Each row is a point on a tangle of strands that fork, close into loops and nearly touch. The rows are in no order.
In the rows, 128 means zero.
Two points are linked if the straight distance between their rows is under 88.5. Some points are linked to none.
j671: [132  91 170 111 168  77 113  98 116 125 136 117 109 175 114 100  67 121
 111  74 142 133 124 202 117 119 100 118 155 160 168 124 155 114 129 127
 141 143 104 126  73]
j880: [137 125  83 167 129 119 112 109 120 128 133 141 112 109 126 124 121 176
  94 185 140 111 150  87 133  60 118 143 109 111  63 152  63  33 100  97
 166 116 107  94 137]
j260: [136 146 170 143  81 106 111 160 166 124 115 142  93 160 122 127 134  92
 157 139 149  83  99 196 132 165 103 143 134 165 158 173  72 111 137  65
 202 146 127 131 124]
j851: [142 156 132 125  77 156 152 163 144 114 127 156 144  67 120 150 147 116
 150  98 102 123 111 130 139 144 121 105 107 140 150 102 112 195 125 112
 163 114 154 156 164]
j558: [117 115 152 115 162 142 140 107  84 109 139 107 120 107 127 103  95 125
 122  68 101 156 127 156 124 107 102 108 130 128 154  94 185 179 136 141
  95 133 115 134  86]
j989: [154 147  97 119 107  87 144 138 181 145 108 167 111 182 110 201 145 158
 150 163 168 111 129 124 138 122 166 136 136 114 107 132  58  85 100 113
 201 122 129 128 170]
j8: [131 125 103 150 108 152 139 116 133 132 123 146 148  66 119 135 103 187
 102 134 118 127 156  87 144  78 114 110  97 120  87  97 116 122  99 134
 158 113 129 118 144]
j252: [117 134 160 117 130 112 116 143 126 118 130 123 115 195 155 114 114  78
 147  79 124  98  85 227 110 193 122 147 151 166 173 169 129 132 166 111
 112 150 134 144 106]
j777: [145 152 157 116  83 136 145 172 146 105 127 159 124  84 108 141 136  95
 156  77 110 113  91 178 137 140 101 117 125 160 165 111 111 192 129  83
 183 123 144 155 146]
j894: [123 136 106 112 146 105 125 122 161 147 116 131 130 225 145 156 154 100
 135 175 150 114 132 114 109 194 194 161 149 107 121 159 117  83 149 155
 104 130 141 131 148]
j524: [139 109 111 151 129  85 118 103 131 139 125 144 107 146 113 137  93 170
 102 168 168 116 134 122 142  64 109 131 135 129  92 145  63  58 100  98
 203 122 106 105 115]
j329: [123 145 133  86 129 137 158 137 124 118 124 122 149 117 123 155 134 116
 139  60  94 153 111 157 127 151 146 103 139 150 172  88 177 211 157 147
 102 122 144 162 139]
j382: [119 133 106 161 134 169 121 119  96 124 154 104 141  80 140  87 143 131
 111 160 113 134 142  74 137 103 120 137 106  95 101 134 145 123 121 144
  68 129 119 103 128]
j43: [119 114 111 177 147 155 103 108  89 119 150 107 131  64 136  63 115 173
  64 171 124 125 160  86 144  60  92 133 106 100  83 136 106  64  98 110
 106 120 113  92 114]
j174: [106 132 125 167 151 207 123 116  73 106 159 100 124  37 152  66 116 153
 102 122 103 133 131  92 140  98 102 123  96 104 128 101 160 168 124 136
  67 130 119 119 113]
j356: [131 130 118 143 117 143 134 137 120 118 139 117 141  90 124 124 132 127
 131 143 121 128 134 105 140 121 117 129 112 117 112 121 127 144 123 132
 123 132 126 127 132]
j577: [117 106 150 104 175 119 131  98 100 125 131  91 131 145 134 112 109 111
 125  96 121 156 136 143 109 133 129 124 142 123 148 124 184 140 140 167
  72 142 118 118  88]
j55: [120 128 157  96 131 101 130 140 146 119 129 127 126 178 133 133 108  93
 133  67 124 120  95 221 114 178 133 126 152 169 176 134 138 144 160 118
 127 143 132 151 110]
j563: [118 127 133 143 136 132 118 142 111 131 138 107 122 136 135 113 147 101
 141 158 136 123 129 123 130 148 132 146 129 127 128 157 130 113 140 131
 104 133 127 121 110]
j205: [121 118 101 116 137 161 129  88 125 149 130 118 148  99 129 130 121 165
 100 113 108 171 155  41 119 107 145 114 122 100  92  91 195 164 120 195
  55 124 128 111 150]
j268: [140 163 149 123  74 164 145 176 138 107 123 159 139  51 120 141 148  98
 157  87  99 112  98 146 135 137 107 113 106 146 160 109 111 203 133  94
 169 118 155 164 164]
j694: [140 119 150 110 107  91 143 146 155 120 125 149 129 133  98 149 103 120
 135  84 139 127 112 186 138 138 114 108 136 162 156 111 121 155 118 102
 188 128 123 138 124]
j924: [118 114 105 169 149 167 107  96  98 129 146 114 139  67 138  73 121 172
  74 162 112 133 166  65 135  66 106 126 104  93  81 125 135  78 103 134
  86 120 118  89 126]
j15: [138 115 150  99 119  90 143 138 152 114 128 148 129 135  94 151  86 121
 133  49 130 138 107 200 142 127 111 104 142 168 172  97 139 169 116 100
 178 123 116 142 113]
j131: [126 111 113 170 132 150 110 112 100 116 132 119 134  59 129  88 100 186
  70 162 123 114 160  99 148  58  93 123 106 116  84 125  92  78  95 103
 147 115 118 103 120]
j743: [138 109 159 148 111  68 113 113 153 133 122 140  94 171 110 116  81 142
 115 136 170  98 116 187 143 111  86 128 143 162 149 152  87  87 112  76
 217 139 104 119  91]
j84: [114 167 162 107  88 142 115 202 137 122 106 143 132 128 165 131 212  59
 189 145 124  93  77 161 101 205 144 163 132 138 174 169  99 145 191 103
 125 120 176 182 169]
j160: [139 140 154 111 103 133 142 162 129 104 134 141 125  99 113 137 134  99
 152  82 109 119  98 180 132 147 116 112 124 155 163 109 131 186 137  97
 155 127 136 153 126]
j491: [115 123 173 138 142 139 120 157 101 104 144 117 101 121 137  91 118  92
 152  90 116 107  90 208 126 143  93 140 135 157 157 144 135 157 153  84
 118 147 120 138  82]
j267: [142  90 120 128 168  80 111  69 138 162 119 133 115 193 117 125  97 153
  95 171 170 140 153  91 116  83 136 140 156 118  93 141 119  49  97 144
 140 122 111  99 104]
j660: [134 138 125  87 120  91 143 146 171 136 111 136 146 180 119 171 133 107
 141 109 137 129 116 162 122 185 164 120 149 145 162 118 128 146 146 132
 154 125 139 158 151]
j820: [139 135 115 156 108 101 117 126 139 134 124 144  99 149 119 145 133 151
 136 182 165  97 137 120 138 101 128 142 125 126 100 161  55  66 112  94
 194 138 111 106 138]
j472: [102 133 134 129 161 156 119 148  87 130 139  90 133 141 159  99 162  86
 151 142 123 127 117 131 116 171 141 152 134 123 143 165 157 132 161 147
  40 137 142 118 107]
j45: [131 114 156  96 130 107 149 130 130 107 133 139 128 128 100 133  85 119
 132  40 114 144 110 206 136 124 111 105 139 167 169  95 159 176 132 112
 149 129 114 143 101]
j629: [152 141  95 150 113  99 121 130 154 138 118 157 102 165 122 160 147 156
 138 190 166 109 141 103 134 102 147 147 126 112  82 162  56  53 109 103
 176 129 117 112 149]
j245: [139 117 144 149 106  81 119 119 148 135 124 138 102 164 111 131 103 140
 127 158 169 108 127 160 139 122 109 134 139 148 131 155  87  85 118  92
 204 140 110 118 109]
j175: [120 138 119  80 141 134 154 122 132 129 121 117 154 128 123 160 134 127
 128  73  96 166 130 122 122 143 160  97 136 129 157  89 196 206 158 176
  81 126 141 149 146]
j509: [125 105 160  96 168 102 130 106 113 117 137 109 118 157 120 115  81 112
 121  64 123 149 122 191 116 127 114 111 146 151 166 110 167 143 134 139
 116 140 115 135  80]
j569: [112 162 156 111  96 157 119 208 117 117 111 137 135 107 171 124 215  60
 184 135 111 102  78 154 105 196 138 164 131 131 173 164 113 161 190 110
 102 127 180 179 161]
j394: [131 150 138  72 110 106 151 165 174 118 115 152 152 145 113 174 146  96
 152  58 110 131  91 192 120 178 151 117 151 166 191 101 143 183 151 111
 157 109 148 179 163]
j858: [127 138 109 114 135 144 138 127 121 132 127 109 153 122 136 137 150 121
 131 139 112 150 134  88 123 148 151 128 127 114 118 117 169 164 147 165
  76 131 136 130 141]
j3: [138 117 107 110 142 106 134 110 145 148 120 131 140 172 116 152 140 126
 122 159 146 146 151  92 123 132 163 132 141 108  97 128 136 106 119 159
 116 124 122 118 140]
j75: [142  82 158 116 154  69 113  95 123 134 130 128 112 167 107 109  63 143
 102 106 155 140 130 170 125 102  93 114 152 151 153 119 142 106 111 128
 168 129 104 123  74]
j387: [126 139 104 119 133 110 126 135 152 145 116 135 128 194 135 148 170 104
 149 187 152 118 138  97 120 169 182 157 139 104 110 159 108  86 142 145
 110 126 140 123 150]
j970: [129 114 111 144  99 141 143 115 133 129 123 148 157  70 116 141  84 191
 104 107 120 138 145 104 149  84 108  95 107 133 112  81 133 147  94 138
 166 107 129 125 135]
j154: [124 109 157  96 169 114 140 101  97 115 133 106 124 139 122 117  89 117
 122  67 113 157 129 172 118 118 116 109 145 142 161 105 183 159 140 156
 100 139 119 131  84]
j813: [139 123 144 121 107 101 136 148 152 128 126 142 120 142 109 144 116 117
 139 115 146 122 116 166 133 143 123 120 132 154 148 125 111 137 128  97
 185 131 123 140 123]
j339: [137  94 134 106 155  99 133  93 119 135 124 115 139 142 109 135  87 143
 107 102 133 159 143 118 123 103 118 107 148 129 135 101 172 136 112 162
 125 127 116 117 107]
j383: [133 174  93 154  89 207 125 153 139 126 126 151 153  44 146 127 181 150
 144 162  88 130 147  49 125 129 153 118  78 105  83 123 110 142 135 143
  99 128 153 134 192]
j511: [114 121 131 152 148 176 131 116  75 100 151 109 117  54 146  77 100 148
 105  98 105 134 126 124 146  96  89 110 108 118 136  92 168 176 123 128
  93 127 120 124  96]
j592: [114 128 131 133 146 133 117 144 108 133 136  98 128 149 145 116 154  90
 143 154 131 129 125 124 117 170 139 153 133 126 133 165 144 116 150 138
  75 139 135 118 110]
j936: [122 127 103 135 148 145 127 103 118 142 137 114 141 131 128 117 148 122
 118 165 126 151 155  63 123 116 142 138 123  95  93 135 156 110 121 158
  70 124 119 108 134]
j177: [142  95 101 124 159  98 123  69 133 164 120 141 126 174 115 136 116 157
  96 160 151 160 160  65 114  74 137 134 140 105  74 127 131  67  89 155
 122 115 113  97 122]
j762: [141 108 162 129 118  65 114 115 161 135 119 144 101 197 120 122  77 127
 118 112 164 107 117 211 136 145 101 129 147 163 166 151 115  91 123  91
 198 145 106 127  92]
j281: [136  75 164 121 174  74  99  75 106 142 131 108 115 180 118 101  66 136
  94 118 153 135 138 152 118 103 101 125 161 145 148 128 149  83 111 142
 137 134 107 112  74]
j878: [131 152 119 156  97 158 123 153 123 116 135 128 131  76 130 121 158 118
 146 158 122 112 131 110 139 126 120 125 105 121 105 137  92 127 125 115
 140 127 128 128 146]
j571: [115 138 115 149 143 173 123 130  95 125 144  99 142  92 147  99 156 116
 127 151 108 139 136  79 131 128 131 135 117 103 116 134 165 150 133 155
  50 132 128 112 130]
j272: [144 143  84 111 106 107 148 132 177 149 109 166 136 153 109 200 146 167
 135 152 143 142 142  90 137 114 163 121 125 107  84 105  92 109  97 140
 171 108 136 133 176]
j204: [126 119 172 151 119 100 106 136 131 119 136 122  95 164 133  95  99 110
 135 119 143  93 105 207 130 149  88 141 139 164 158 166 113 105 137  78
 166 153 109 125  84]
j538: [104 125 120 151 162 186 120 113  75 120 152  87 128  82 154  80 135 121
 120 133 105 144 135  84 130 112 117 137 117  99 130 126 182 153 135 155
  36 131 123 105 113]
j483: [114 132 119 171 134 203 121 119  90 113 153 110 136  33 146  69 118 164
 100 136 104 128 142  80 144  93 110 119  91 105 111 100 149 151 122 136
  78 131 126 112 124]
j99: [136 145 113 107  98 132 152 148 152 131 122 143 159 107 114 175 137 135
 136 101 115 148 124 116 141 146 145 100 122 133 139  88 143 190 121 146
 146 109 143 153 164]
j399: [129 106 113 112 146 136 135  89 119 140 124 115 149 119 122 131 114 152
 106 108 118 167 154  70 122 102 133 111 135 107 108  95 191 156 114 188
  83 121 127 112 135]
j763: [125 147 153  79 123 124 144 163 148 110 122 144 145 150 124 154 137  85
 149  46 105 126  84 214 115 176 141 124 149 171 189 114 140 180 167 113
 128 119 144 175 140]
j687: [141 121 130 141 116  73 125 110 163 144 113 148 100 197 115 153 111 145
 130 163 183 106 129 157 139 131 130 139 142 139 132 154  79  74 112  98
 203 138 114 118 121]
j680: [100 132 138 149 160 168 115 149  69 122 149  82 121 112 158  81 160  87
 152 147 116 130 117 129 126 152 119 153 121 114 142 164 154 137 155 129
  42 135 140 116 104]
j189: [129 153 110 172  98 200 127 150 118 112 132 134 143  25 139 103 145 158
 126 145  94 110 144  79 142 111 120 116  79 116 101 114 113 142 124 124
 118 130 137 124 158]
j194: [144  96 140 147 144  62 105  86 140 150 117 136  95 193 116 120  83 163
  98 167 183 114 136 152 138  87 104 138 150 144 120 157  90  55 101 103
 197 129 105 104  94]
j142: [133 113 119 125 115 125 145 116 129 128 128 139 149  90 115 141  83 166
 109 100 123 146 137 117 146  93 110  92 118 135 125  83 149 158 102 144
 158 111 126 129 127]
j404: [126 148 104 103 134 150 144 134 126 134 122 109 157 123 138 151 164 116
 132 126 101 151 136  77 120 159 163 126 127 115 124 111 176 186 155 176
  65 123 145 140 156]
j322: [132  70 164 118 195  91  96  68  94 142 130  92 116 182 124  90  83 130
  97 120 146 140 146 139 105 109 106 128 166 131 143 135 167  75 114 163
 105 142 105 102  68]
j381: [115 142  99 101 134 161 139 117 136 141 124 115 161 113 131 155 151 140
 120 114  97 166 143  54 115 142 168 110 131 107 116  95 195 191 147 192
  54 127 144 131 168]
j688: [116 110 109 124 158 142 117  96 111 152 138 101 142 148 135 112 154 116
 114 154 123 162 160  58 111 121 149 141 134  85  94 143 182 105 123 175
  42 131 119  95 127]
j499: [107 161 158 108 113 172 131 198  99 108 118 138 131  90 162 121 201  71
 178 104  96 114  74 167 108 179 122 154 128 141 176 150 130 187 186 105
  85 133 171 184 143]
j773: [129 129 102 128 130 126 129 117 129 136 132 122 140 136 121 130 144 127
 123 164 133 140 151  86 127 121 143 133 127 107  91 128 138 112 124 151
 103 128 121 116 133]
j550: [129 121 113 107 138 136 144 110 124 137 129 114 148 114 122 140 121 141
 115 111 117 161 148  91 127 120 138 111 132 116 118  97 179 171 126 173
  96 126 129 126 136]
j542: [139 108  85 121 142 104 141  78 147 162 115 157 128 157 114 156 118 179
  99 159 143 161 158  59 119  66 144 130 129 105  62 116 117  72  81 154
 135 102 117 107 142]
j221: [131 128  97 156 103 149 132 130 131 125 123 146 143  58 120 133 106 194
 103 146 125 116 155  92 144  76 115 114  92 120  81 111  86  92  97 111
 182 112 124 114 147]
j117: [135 159 135 122  98 106 117 157 175 136 106 150 117 190 143 161 172  92
 162 165 152  88 107 155 118 200 168 151 141 134 151 164  78 110 154 106
 165 129 156 155 165]
j729: [122 149 163 149  99 148 117 181 117 112 134 126 106  94 134 100 159  80
 165 132 121  89  94 164 127 153 105 143 117 144 148 162  95 143 148  80
 141 141 140 140 121]
j257: [141 126  72 152 126 122 125 113 129 138 125 149 117 116 132 139 132 181
 102 184 137 122 157  71 129  63 135 139 103  97  53 141  74  35  94 111
 151 109 112  96 149]
j71: [101 116 134 144 181 176 112  97  64 116 147  78 125  98 155  75 129 120
 117 115 106 155 138  96 117 106 112 126 127  98 135 121 195 155 135 162
  30 134 117 101  94]
j958: [141 100 129 148 131  70 118  99 137 142 120 140 103 160 112 131  82 170
  96 162 175 116 134 139 143  66 101 126 147 145 109 137  77  69  94  96
 211 120 108 107  99]
j138: [137 121 160 119 112  72 125 126 166 131 122 145 111 194 117 136  94 115
 129 110 154 108 110 208 128 164 118 133 146 166 163 148 110 111 131  95
 187 144 113 137 107]
j208: [112 118 169 157 137 121 100 151 107 117 148 103  88 144 145  79 116 102
 142 131 137  92  99 192 128 152  88 154 130 154 156 172 116 113 141  83
 126 151 117 120  80]
j541: [146 170  87 137  92 149 130 151 149 127 120 158 132 102 128 163 181 143
 152 171 124 121 145  68 130 126 158 134  99  98  79 136  72 101 119 124
 150 116 137 130 189]
j59: [125 144 152 146 116 163 129 173  99 104 142 117 115  78 142 103 156  87
 158 123 110 107  96 152 133 145 100 136 115 139 146 143 120 167 147 100
 113 136 139 140 115]
j402: [139 155  80 118  97 137 150 139 172 144 106 164 149 124 117 193 155 164
 137 150 119 144 146  72 134 121 162 116 107 104  84  94 105 129 100 147
 163 102 143 135 190]
j554: [120 126 148 164 108 162 126 146  96  91 149 117 111  42 132  80 112 130
 119 117 108  94 111 150 158 102  76 120 102 132 131 113  97 145 115  79
 158 133 124 129 106]
j67: [147 125  85 137 130  92 135 109 153 148 121 156 109 171 118 160 134 167
 121 178 162 128 146  81 129  82 150 141 125 107  71 150  79  52  94 122
 159 121 116 107 145]
j690: [124 141 138 153 114 188 141 145  94  96 147 133 123  40 138  94 120 129
 131 100  96 116 113 135 146 117  95 110  98 132 144  97 138 194 133 114
 122 129 130 140 121]
j692: [102 108 145 127 184 152 115 104  70 125 142  74 121 129 149  86 125 106
 129 121 119 155 140 117 110 124 122 139 143 105 141 138 186 134 137 166
  33 140 120 101  90]
j810: [148 130 124 123 111  70 131 114 185 148 101 160 105 221 122 171 114 139
 134 161 178 103 126 162 135 151 155 145 147 133 141 152  78  79 115 108
 198 133 125 129 140]
j862: [124 103  99 153 140 154 118  86 111 140 135 125 142  80 129  97 106 181
  81 150 118 145 165  60 133  66 114 120 110 104  77 107 145  99  95 151
 101 120 119 100 127]
j655: [135 129 177 142  97 101 111 151 156 118 123 141  98 172 127 109 107  95
 149 115 140  81  92 224 137 162  88 148 137 175 168 168  95 117 139  64
 190 151 118 126 104]
j781: [129  89 139 100 171  98 121  83 118 149 121 102 136 175 117 124  97 129
 113 117 139 158 155 117 107 121 134 119 159 119 134 117 176 111 119 175
 105 134 114 117 100]
j109: [121 128 141 160 110 180 140 137  95  90 151 127 118  26 132  87 102 149
 113  98  97 107 119 141 154  99  81 105  94 130 136  92 124 175 117  99
 148 122 128 136 111]
j317: [130 144 141 144 113 166 139 158 103 106 140 120 122  67 133 112 139 103
 144 111 102 116 104 138 137 137 104 125 110 137 145 120 131 178 140 106
 123 134 130 145 121]
j456: [129 122 119 104 145 105 131 124 144 143 122 119 138 183 127 149 134 111
 133 150 143 137 139 117 115 162 165 138 144 120 124 136 143 116 139 157
 108 133 128 130 129]
j203: [116 135 154  80 136 112 139 139 144 109 128 130 140 180 126 141 112  82
 137  36 108 131  86 237 109 171 144 130 154 177 184 120 145 161 166 125
 116 139 134 168 121]
j678: [133 128 100 137 120 142 138 120 130 134 132 132 148 106 122 132 125 150
 121 151 124 144 152  77 136 108 132 124 112 108  90 113 138 126 113 149
 120 122 125 121 145]
j623: [119 131 147  84 144 125 157 123 119 108 126 125 143 127 113 143 110 112
 134  42  93 160 110 184 131 137 134 103 137 153 175  90 181 204 151 139
 107 128 131 154 115]
j535: [110 158 166 101 121 167 141 182 100 103 121 138 129 106 148 128 172  75
 163  73  90 124  78 192 110 167 120 142 128 151 180 130 146 197 181 103
  96 133 157 177 136]
j956: [131 149 127 109 112  98 128 148 179 141 108 145 129 198 131 174 160 100
 150 153 152 105 117 151 116 197 174 143 145 135 150 144  92 115 149 123
 166 124 145 153 161]
j306: [122 137 117 168 113 189 126 137 103 109 145 120 138  33 139  87 129 150
 117 139 104 115 138  94 144 102 108 118  88 115 113 111 124 145 121 126
 110 127 129 120 133]
j728: [133 103 124 100 134 106 146  99 128 137 116 136 151 118 104 152  79 162
 106  83 128 171 144 119 138  97 114  89 138 131 133  80 171 163  99 165
 143 112 121 130 122]
j144: [151 136  86 117 118  88 150 120 179 152 108 172 124 173 110 202 134 173
 132 158 164 135 140  97 138 102 162 131 131 111  83 117  75  81  82 135
 184 115 129 121 165]
j207: [128 146 153 112 116 149 146 171 116 105 130 136 124  97 127 132 147  88
 157  77 102 124  90 179 126 152 114 127 128 156 168 122 139 195 156 102
 121 131 141 162 128]
j653: [114 125 109 170 137 181 114 114  95 120 152 109 137  62 144  73 129 157
  95 155 108 132 153  70 141  90 110 131 100  96  94 125 142 112 117 140
  74 125 121 101 127]
j198: [113 120 149 130 157 161 135 107  75 100 148 111 111  77 134  88  89 132
 111  70  97 146 121 148 141  98  88 105 123 132 149  88 180 190 135 125
 100 129 113 134  85]
j85: [143 163  93 135 108 126 128 151 157 130 117 153 123 151 124 162 188 125
 156 188 141 120 141  80 129 137 174 144 118  99  86 150  73  93 128 125
 137 121 134 127 174]
j806: [119 172 153 119  86 131 108 187 162 133  99 150 122 160 169 139 205  63
 181 161 136  80  85 159 102 213 159 168 139 134 169 182  78 124 182 105
 142 120 174 176 171]
j239: [124 176 144 132  91 122 111 171 169 131 104 152 113 179 158 148 192  80
 177 183 151  79 102 151 114 203 161 162 135 130 151 186  64 102 165 103
 161 128 163 152 166]
j436: [135 143  99  94 110 127 151 143 160 145 109 143 164 134 113 186 147 139
 133 117 117 154 134 100 134 148 163 107 130 115 125  91 148 175 124 158
 137 109 143 154 177]
j380: [134 141 137  87 108 100 141 160 171 133 117 141 143 163 114 169 144  98
 147  95 125 123 101 175 118 191 157 120 150 156 173 119 120 160 153 114
 159 124 143 167 157]
j302: [135 124 104 159 122 107 110 112 125 134 131 139 107 129 124 126 117 164
 105 182 156 106 142 104 139  68 115 140 117 118  80 156  60  48 102  95
 184 125 109 101 128]
j145: [118 129 112  96 146 104 130 124 153 145 114 116 143 207 138 155 145  98
 133 149 147 126 129 123 107 198 188 145 151 122 132 142 138 109 153 163
 101 128 140 139 140]
j344: [129 115 105 169 111 138 120 126 114 113 126 133 131  59 124 113 104 187
  87 157 130 104 153 102 143  63  98 123 100 124  82 125  66  66  98  91
 190 114 116 106 130]
j553: [111  98 157 118 188 126 116  93  80 124 139  76 120 148 146  92 113 109
 120 107 124 152 140 139 103 129 123 133 145 119 148 134 183 122 137 163
  52 144 118 108  75]
j130: [110 106 135 119 187 150 116  89  85 136 133  72 140 140 150  99 139 107
 123 116 116 163 153  89 100 129 142 134 146  94 132 140 198 124 140 186
  18 140 119  96 104]
j597: [134 152  88 105 100 136 151 137 173 146 112 156 158 130 117 194 152 161
 133 132 115 153 138  73 138 140 165 107 122 110 101  86 131 163 111 160
 144 103 147 151 190]
j842: [103 119 159 159 148 142 102 153  90 117 155  92  94 132 152  69 128  99
 145 136 131 103 105 178 128 154  94 158 127 141 151 179 128 117 144  87
  97 146 123 118  75]
j264: [130 143 158 146  96 116 112 160 147 128 128 131  99 148 134 122 147  93
 157 152 145  86 103 172 128 167 117 144 125 151 147 179  83 112 142  81
 171 148 132 130 122]
j474: [150 139 120 117 107  73 140 133 190 149 104 166 108 204 110 197 131 150
 141 155 175 110 130 151 142 143 163 136 143 130 132 139  65  85 106 102
 211 133 130 131 157]
j876: [102 126 150 157 153 153 106 158  85 120 152  90 106 125 151  81 149  86
 155 152 125 110 104 154 126 160 106 161 124 132 147 179 132 121 149 109
  73 144 131 118  95]
j972: [141  65 150 105 196  90 105  50 104 155 122 102 134 183 113 114  85 144
  97 111 145 156 157 109 105  97 122 119 171 123 130 116 172  84 102 181
 110 127 109 105  87]
j278: [140 144 121 118  90 144 151 153 148 123 123 151 154  84 110 162 130 133
 139  95 106 136 118 124 147 137 128  98 111 139 139  91 130 194 122 133
 160 112 145 154 163]
j847: [137  88 135 144 163  70 104  75 127 156 124 127 106 190 115 113  88 153
  90 170 176 128 148 120 130  79 114 141 154 130 108 150 106  50 101 126
 159 127 109 100  96]
j718: [129 119  98 144 128 147 130 103 117 135 134 128 150  98 124 118 115 164
 104 148 124 147 158  68 134  83 124 124 112 105  84 108 145 116 102 153
 112 124 121 110 133]
j860: [132 136 118  91 125  93 139 143 179 145 109 136 138 202 125 175 140 107
 140 136 144 123 118 149 115 193 181 133 149 134 157 126 117 127 148 140
 146 122 138 161 156]
j128: [125 125 152  93 141 118 144 133 123 108 128 125 132 139 119 131 109 106
 139  53 103 140 108 197 126 146 126 109 137 157 172 109 161 179 155 121
 118 137 123 150 106]
j486: [145 111  97 132 135  93 133 100 149 154 120 151 126 158 110 152 112 171
 106 167 163 141 152  92 131  74 137 132 133 116  80 126  96  69  90 127
 165 114 120 108 128]
j173: [124 110 143  96 165 108 131 105 115 133 128  99 138 167 126 130 111 111
 126 114 132 148 139 135 111 144 142 126 145 122 142 126 173 130 139 165
  88 138 123 124  99]
j146: [124 134 160 165  96 152 124 166 109  91 152 123  99  53 123  83 122 109
 137 120 113  83 102 165 147 113  73 128 108 141 141 131  86 142 126  66
 174 133 124 126 108]
j715: [131 155  99 157  90 190 132 145 136 124 123 149 157  42 135 133 145 164
 133 137 101 124 150  68 136 113 138 107  86 120  93 104 116 154 120 141
 124 125 146 134 173]
j804: [135 118 148 112 122  87 128 134 155 131 125 129 121 175 117 140 107 110
 132 110 144 122 118 187 124 167 130 128 147 155 157 135 123 122 139 115
 160 139 120 140 114]
j51: [121 133 145 145 116 121 117 158 124 125 134 118 115 139 131 112 142  96
 149 155 141  99 116 154 132 165 119 144 127 139 140 165 109 116 143 102
 132 143 126 125 109]
j5: [110  97 118 121 182 154 115  79  96 152 134  82 148 150 149 106 159 111
 114 135 113 166 166  54 100 128 157 134 148  78 106 148 205 108 132 192
   4 136 120  85 121]
j50: [116 135  89 116 122 170 134 107 135 146 132 124 160  94 132 138 145 161
 113 117 101 170 154  31 116 124 161 114 116 100  89  93 186 175 133 193
  52 123 137 119 171]
j68: [126 146 154 163  91 144 118 170 116 106 144 123 108  75 125  98 143  95
 155 135 122  92  98 159 138 132  89 133 111 142 140 148  80 137 132  78
 165 139 132 134 119]
j141: [142 123  66 140 129 117 135  93 138 148 125 157 121 130 129 145 134 185
 103 173 131 145 162  55 122  66 143 133 107  96  55 126  95  52  84 135
 135 103 120 100 151]
j877: [138 159  95 145  97 165 129 145 138 120 128 145 147  89 127 142 161 140
 143 167 116 120 146  77 137 121 141 125  98 108  82 128  94 120 118 128
 139 121 134 127 168]
j123: [140 150 100 128 118 116 128 137 163 134 120 146 119 180 127 162 178 123
 151 191 151 117 140  87 127 148 180 153 129 104  92 157  87  82 129 130
 132 127 136 123 158]
j426: [123 128 125  89 142 129 150 107 124 130 122 113 152 117 120 153 112 143
 123  75 106 169 139 110 125 126 138  95 135 128 144  82 197 201 140 186
  88 128 137 137 139]

A piece is all that can be reached along the links. How many separate loops has the piece of each point below (a circle has one, a figure eight two, a Y none), and how many tips (points with one link)?
j144: loops 1, tips 1
j146: loops 1, tips 0
j85: loops 5, tips 1
j655: loops 1, tips 0
j524: loops 2, tips 0

A fork is a point with three links, a tip a point with one. Leave the first point through the second and follow the links. Name the first fork or tip that comes.
j177; j267: j302
j15; j45: j550
j387; j123: j678
j894; j145: j773
j194; j847: j542
j970; j142: j781
j281; j75: j154

Name the points in between on the shortest way along the links from the first point to the second, in order.
j858; j804: j550 > j426 > j175 > j329 > j623 > j128 > j45 > j15 > j694 > j813
j144; j813: j989 > j474 > j810 > j687 > j245 > j743 > j762 > j138 > j804
j970; j718: j8 > j221 > j344 > j131 > j43 > j924 > j862
j252; j956: j55 > j203 > j763 > j394 > j380 > j660 > j860
